Points, in no order, along strands that fork and pass close to each other.
Two points are linked if the straight distance between their rows is under 60.5. Some points are linked to none.
K_702: [  7  -7   0 -12  26  -5   7  -8  28  10 -20  11 -12  -2 -10  21 -18  -4
  -9 -19   4  17]
K_502: [-24 -21  35  -4 -27  -9 -33  20 -28  -4  -1   4 -11  -8 -16 -26   6  -2
  -6  40 -17  29]
K_658: [  2  21 -39 -10  -5  13  -8   7  17 -16   0 -40  26   8  48   0  29  -3
   9   2   7 -18]
K_610: [-12   0  17   5 -18  -7 -16   8 -29 -26  13  -2  10  -1   6 -21   3  -9
  -3   9 -30  28]
K_772: [ 10   7 -17 -20  12  22  -5   8  -1  29  21 -20   7  17  40  -8  -5  19
   3 -11  34 -11]
K_471: [-11 -24   8  -2   5   9  -7  -4 -12   3   0  12 -10  -3 -37  -2   0  11
 -10  26  13  -1]
K_605: [ 22  -3 -18 -10  32  19  10  11   5  15 -12   5 -17  -6   9  -3  -7 -20
   2  12  13  11]
K_840: [ 16  -4 -12  -4  32  -8  17   0  18  13 -32  16 -18 -11  -1  18  -1 -17
   1   8  -6  13]
K_271: [  1  18 -21 -15   6  10  41  -7   3 -15  -8  -7  36  15  35   7  33 -10
  16 -33   8 -41]
K_208: [-13   3  40 -17 -47  12 -43   7   6  -9  22 -32  -3 -15 -22 -21 -35  22
   1 -21  12  28]
K_926: [ -6  14 -18   8  -8 -12 -12  -1  16   1  10  -4  10   7  21  -8   9  -3
   0  17  -3   0]
K_42: [ -8 -25  22  20  -2 -42   6  -7  -2  26 -27  21  10   3 -46  33   7 -10
 -10  23 -34   8]
K_598: [ 15  -2   5  20  -4 -12 -12  11   0  11 -16   4 -28 -23 -19  20   0   4
   0   6 -15  13]
K_255: [  7   0   6 -11  29   3  19   7  38  19  -8   6 -21 -10   7  28 -31  19
   9 -34  29 -29]
K_514: [-11   6 -12  -2  19 -16  26  -7  23  14 -15  24   0   7  11   9   2   7
   1  13   7 -37]
K_871: [ -8   3   6 -15  28 -12  23   1  24   7 -21  23  -7  -2  10  29   1  23
  -3 -12   2 -46]
K_87: [ 20  20 -34  -6   9  32  17   2 -11  -9 -10 -22   3   2  24  -6  27  -9
  12 -10  13 -27]
K_643: [-12  -1  -4  -6 -27   9 -26   1 -15 -15  25 -16   0  20  -4 -41   6 -10
 -14   1   7   6]
K_594: [ -1   2   6  19 -14 -19 -23   5   9  23   8   0 -28  -6 -15 -23 -19  -6
   0  23  -2  23]
K_777: [ -6   8  -4 -12   8  -4  39  -7  20  -8 -12  21  27   2  18  24  19  -6
   9 -41   6 -43]
K_957: [ -1   3  -2  28 -30 -27  -4  -6  13   7  -9  19  10  -4 -24  21  18 -18
  -4  -8 -14 -10]
K_234: [ -7  11  -3  28 -13 -21  13 -24  -9 -23   3   3   6  -5  -3  10   7   9
   6 -15 -15  -5]
K_744: [ -6   1 -17 -17  16  23  20  -5  -9 -23   2   0  34  20  24   3  20  14
  -1   7   5 -32]
K_890: [ -6   2  13  28 -28 -28 -16 -11   1  -1  -1  10   0  -9 -23   6  -4 -21
   0  -3 -27  22]
K_695: [  5  25 -31  -8   8  -3   0  -2  13 -11 -11 -19   8   5  39  -6  19  -2
   6  15 -10  -1]
K_640: [  6  -3   6  -6 -10  34 -11   6  -8   1  30 -28  26  -8  16   2  -3  -3
   4 -28  31  20]
K_642: [ -1  23  -7   2  -8   5 -25  -6   7  -8  -3 -35 -23 -10   7 -23 -15  -8
  -2  -2   1  26]
K_629: [  1  14 -20  -8   6   4   9   4  14  15  16  -4  17  18  44  -3   7   8
   8  -7  25 -31]
K_726: [  8   2  -1  -1  21  -2   4   0  -9 -21  -3   9 -13  12  -2  -6 -11   6
 -20  10 -29   2]
K_972: [  6  19 -16  -3   1  15  -4  -6  11   1  -1 -20 -19  -4  -2   5  -2  16
  -3 -21  20 -20]
K_268: [ 11 -14  -2   6  20   1  17  -6  -4  -6 -21  20   4 -15 -13  10   2 -22
   6  19 -11  22]
K_378: [  5 -10  -6   0   7  11  24  -7  -2  -4  -7  20  32 -11   2  16  16 -24
   6   7   6   5]
K_879: [-17  -2  32 -17 -17   7 -26   2 -17 -15  19 -21 -10   1  -2 -38 -29 -12
  -8 -15  -4  41]
K_100: [ 15   9  -8 -12  28   6  38  -8  -5  19 -13  -9 -19  -2  25   6   2  16
  18 -46  27 -27]
K_606: [ -2   1  -6 -22   6  24 -27   9   6   6  25 -23  -1  20  21 -15 -21  18
 -15   1  15   1]
K_556: [  9  -6  12  15  15 -13   3  -1  -9 -19  -6  21 -13   6 -23  11 -15 -12
 -18   5 -48  10]
K_503: [ 15  -1  12   8 -12  23  -8   5  -9   3  27  -8   1 -15  -6   2 -21   0
   0 -26  19  15]
K_290: [  4  11  -1  22 -15  -7  -1   0 -23 -31  15  -8  15  -7  17  -3  12   7
   9   3 -25   6]
K_568: [  3  17 -24  -1  -7  26 -12   6 -18 -30   3 -47  18   0  27 -22  17 -21
   9   9  -7   9]
K_730: [  5 -27  19   2  22 -15   2  -2  16  15 -11  17 -30  -7 -35  18 -30  -7
  -5  -3  -1  31]
K_408: [-21   4  -7   9  11 -32  27 -18  32  11 -28  27  12  14  -8  15  14  -9
   4  26  -7 -43]
K_427: [ -5  -7  34  17 -34 -22 -23  -3  -8   0  13  -1  -4 -23 -19   0 -21  -3
   6 -19  -9  41]
K_67: [ -5   7  11   5 -11   7 -34   4   6   1   1 -25 -35 -23 -15 -20 -30   4
   6  10   6  27]
K_969: [  6 -12  17   3  -6  -6 -18  10 -17   0 -16  -2 -21 -31 -11  -1   2  -7
   5  11 -14  46]
K_734: [-18   2   1   3  -4  -9   8 -35   3 -16  -3 -10   1   1  -6   6   3  26
   1 -30  12  -3]
K_759: [  5  21 -43  -4  -6  19  17   2   9 -33   1 -20  38  17  34  -3  32 -23
  17  12  -1 -34]
K_655: [ -9  10  25 -21 -39  22 -49  12  -9   2  18 -49 -17  -9  -9 -40 -25  28
   8  -7  19  22]
K_781: [ 23   4 -10   2   5 -20  21  10   3  14 -20  39  10   8   1  15  29 -16
  -3  21 -33  -9]
K_46: [ -3 -13  -2  12 -20  -2   5  -3   0 -12  17  18  39   0  -6   6  14 -26
  -2   7  -1   0]
K_279: [  1  -2  -8  -5  25  14   4  -7 -15 -12   9  -1 -26  18  -4 -28 -25   4
 -11  11  -3   2]
K_249: [-21  -6  47  17 -33 -33 -38   6  12  18  13  -1 -12 -16 -20 -13 -39   6
   6   3 -11  41]
K_505: [  0  20 -23  -9  19  -3  34  -2  11   6  -5  14   8  18  42  -4   8   4
  14   1   8 -51]
K_95: [ -6   7 -14   1  -1  14  -5 -12 -22 -16  17 -15  -7  25   7 -41  -8   2
  -9   6   1  -4]
K_454: [ -3 -15  -2 -11  -8  28  -7   2 -11 -12  13   7   6   7 -24  -1   4   1
 -24  -2  16  -5]
K_626: [ -2  -7  -1  -2 -23  18 -13  16 -13 -10  38 -19  38   8  25  -6  12  -1
   1 -13  15  12]
K_296: [  7 -29  17  16  34 -28  17  -1   9  27 -20  23 -26   6 -39  22 -22   5
  -1  15  -9   4]
K_29: [ 13  -1   5   2  13 -17  11  19  22  12  -9  27   0  -4   6  40   6  12
  -9  -7 -18 -21]
K_206: [  1   5 -11  17   7 -23  18 -16   5   4 -20  16 -24   7 -23   1   6  -3
  -3  11 -17 -11]
K_351: [-25  -6  54  -9 -53 -13 -44  10   5   9  14 -11  -9 -19 -39 -24 -39  15
   5  -5   4  37]
K_90: [ 19  21 -30  -1  12  24  31  -4   4 -24 -19   1  19  -3  20  -1  26 -23
  16  10  -5 -31]
K_877: [ 11 -15  10   7   6 -31  11   8   7  37 -19  38   8   8 -22  29  15 -13
 -11  26 -28   4]
K_662: [  4 -27   8  -3  38 -16  26  -1   1  11 -35  31 -13   1 -30  30   2   9
   0  32 -15 -13]
K_70: [  9   0  -6  -2   7  32   7  -1  -6   0   3 -21  20 -24  18  10   5 -10
  17  -8  31  12]
K_191: [  3 -14  18   5  13  -9  -5  -2   0  -4   3  15 -22   4 -30  -7 -31 -20
 -14  -8 -21  32]
K_867: [ -9   0  -3  15 -14 -19 -23  12  17  19  10  10  -2   7  -3 -13  -5 -10
  -9  39  -5   3]
K_843: [ -7  11 -32  11 -17  -7   5   0  11  -5   7   8  20  19  18 -14  22 -11
   7  35  -4 -25]
K_297: [-15  -5  24  26 -24 -41 -18  -9   0  15  -9   7 -23   6 -48  -5 -11  -8
  -9  13 -27  14]
K_32: [-12  -2   8   6   1 -28  23 -19  25   6 -15  27   9   0 -18  32   0  -4
  -5 -36  -1 -22]
K_770: [-10  -8  30  -9 -17   4 -19  -1 -30  -1  21 -17 -32   5 -18 -45 -34  15
   3 -15   8  34]
K_439: [ 27  14 -19   7   3  37   6  17 -25 -15  14 -19   5  -1  18  -1  12   0
   2  -4  -1 -20]
K_621: [ -2  -2  -4   8   7  -2  11  -4 -12 -13 -11  11   7 -11   5  23  23  28
   5  19  -8 -17]
K_919: [ 12 -11  13   3  16   2 -15  14   9  18  13   0 -36   4 -18  -3 -40  28
  -5   3  10   7]
K_282: [ -1  -2   2  20  -6 -29  30 -11   6   6 -12  37  20   6 -16  30  20 -10
   2 -12 -18 -26]
K_403: [-12  -7  11 -11  -3   1 -26   8   1   4  30  -3  10  15   6 -12 -21  21
 -18   6   8  11]
K_928: [ -2  18 -11  -8 -17   6 -21  -3   2 -19   6 -44   6   0  24 -19   5 -18
   1 -14  -3  29]
K_685: [-11  -1  23 -14  -2  12 -15   8 -36 -24  16 -14  -2   9  17 -44 -13 -19
  -5   3 -12  37]
K_152: [ -6 -13  17  20   1 -48  18 -12  13  31 -41  27  -2   5 -42  47  10   1
  -5   0 -30 -20]
K_317: [ -6   3   0 -26  28   7  15   2  28  19   0   6  -2   2  29  19 -14  33
  -1 -21  25 -45]
K_122: [ 16   9 -26 -15  31  32  10  -4  -8   9   0 -18  -7  12  28 -20 -11 -21
   6   3  18   2]
K_585: [-13  -8   2  -2  -3 -13 -15  -9   2  -5 -16   2   9 -15  -2  22  20  16
  -1  17  -6  11]
K_183: [  7  -8   5  -2   6  10  -4   4 -16   2   0 -10  -1 -29  12   0   1  -4
  15   5   9  37]
K_791: [-16   5  -3  -3   8  -8  22 -28  19  -7 -10   8  16   1   6  20   5   1
   3 -28  11 -13]
K_156: [-14  -3   5 -25 -22  27 -41   5 -14   1   9 -38 -14  -7  -5 -24  -2  20
  -2   5  23  19]
K_141: [  3 -11   6  12 -11  -7   6  -9 -11  11  20  10  -1   0  -9 -10  -4   4
   4 -18  13  13]
K_558: [  6  -3   3  -6  -8  -1 -20   8  14   9 -17  -3 -12 -25 -10  30  13  20
  -7  -9  10  12]
K_821: [ 13  -4  -2  17   1  -3  30   0 -11   3   4  32   1   4 -19  14  15  -2
  -4 -14  -4 -35]
K_241: [ -5  -5 -16 -15  -3  19   8  -5  -8 -11   5  -4  17  15  -4   0  23  12
 -14 -11  15 -22]
K_367: [ 11  10  -8 -12  12   0   7  21  21   4  -2  18  23   3  35  26  18   4
 -11   2  -7 -24]
K_661: [-25 -12  22 -25 -23  10 -44  15 -15  -5   6 -16  -4  -5  -3 -32  -1   6
  -8  28   9  26]
K_286: [ -3  -4  -7  18 -36   7 -12  15  -8 -20  35  -1  34   3   7 -12  17 -21
   3   9   4   1]
K_418: [ 23  24 -13   5   8  41  -3  12 -28  -2  16 -47  -6  -2  23  -6  -2   2
  11 -25  12  -4]
K_989: [ 12  14 -27 -12  38  19  28  -9  -2  -3   2  -1   0  23  32 -17  -7  -5
   5   4   3 -25]
K_751: [ -5 -13  11  -4 -12   0  -8 -12 -25   2  11 -13 -24  -8 -15 -26  -8  13
   9 -17  20  31]
K_137: [ 23   6 -15   5   9   0  39  10  -5   6 -13  39  10   7   3   7  28 -12
   5  11 -10 -42]
K_911: [ -2 -25   3  -6  28   7  11  -2  -7   8 -22  20 -16 -12 -32  23   7  15
  -4  19  15 -10]

A fork is a point with three links. Follow the links from the first point to the second and name the forks in between, in order.
K_791 / K_46 | K_640
K_183 / K_408 | K_640, K_840, K_505, K_514
K_606 / K_191 | K_505, K_840, K_730
K_702 / K_317 | K_840, K_505, K_514, K_871
K_840 / K_271 | K_640, K_791
K_605 / K_282 | K_840, K_640, K_791
K_279 / K_367 | K_730, K_840, K_505, K_514, K_871
K_777 / K_969 | K_791, K_640
K_759 / K_928 | K_926

A fork is a point with three links, a tip a point with one. Leave the first point through the second and follow the links. Name the first fork or tip that comes.
K_502 / K_661 | K_890
K_234 / K_290 | K_640
K_751 / K_770 | K_791

Follow the links from the first point to the second, and from the first to the third. Name the last point that the two ways share.
K_505 / K_279 / K_969 | K_840
K_556 / K_734 / K_606 | K_840
K_271 / K_655 / K_505 | K_791
K_772 / K_290 / K_598 | K_640
K_183 / K_42 / K_840 | K_640
K_122 / K_877 / K_249 | K_282
K_42 / K_271 / K_989 | K_791
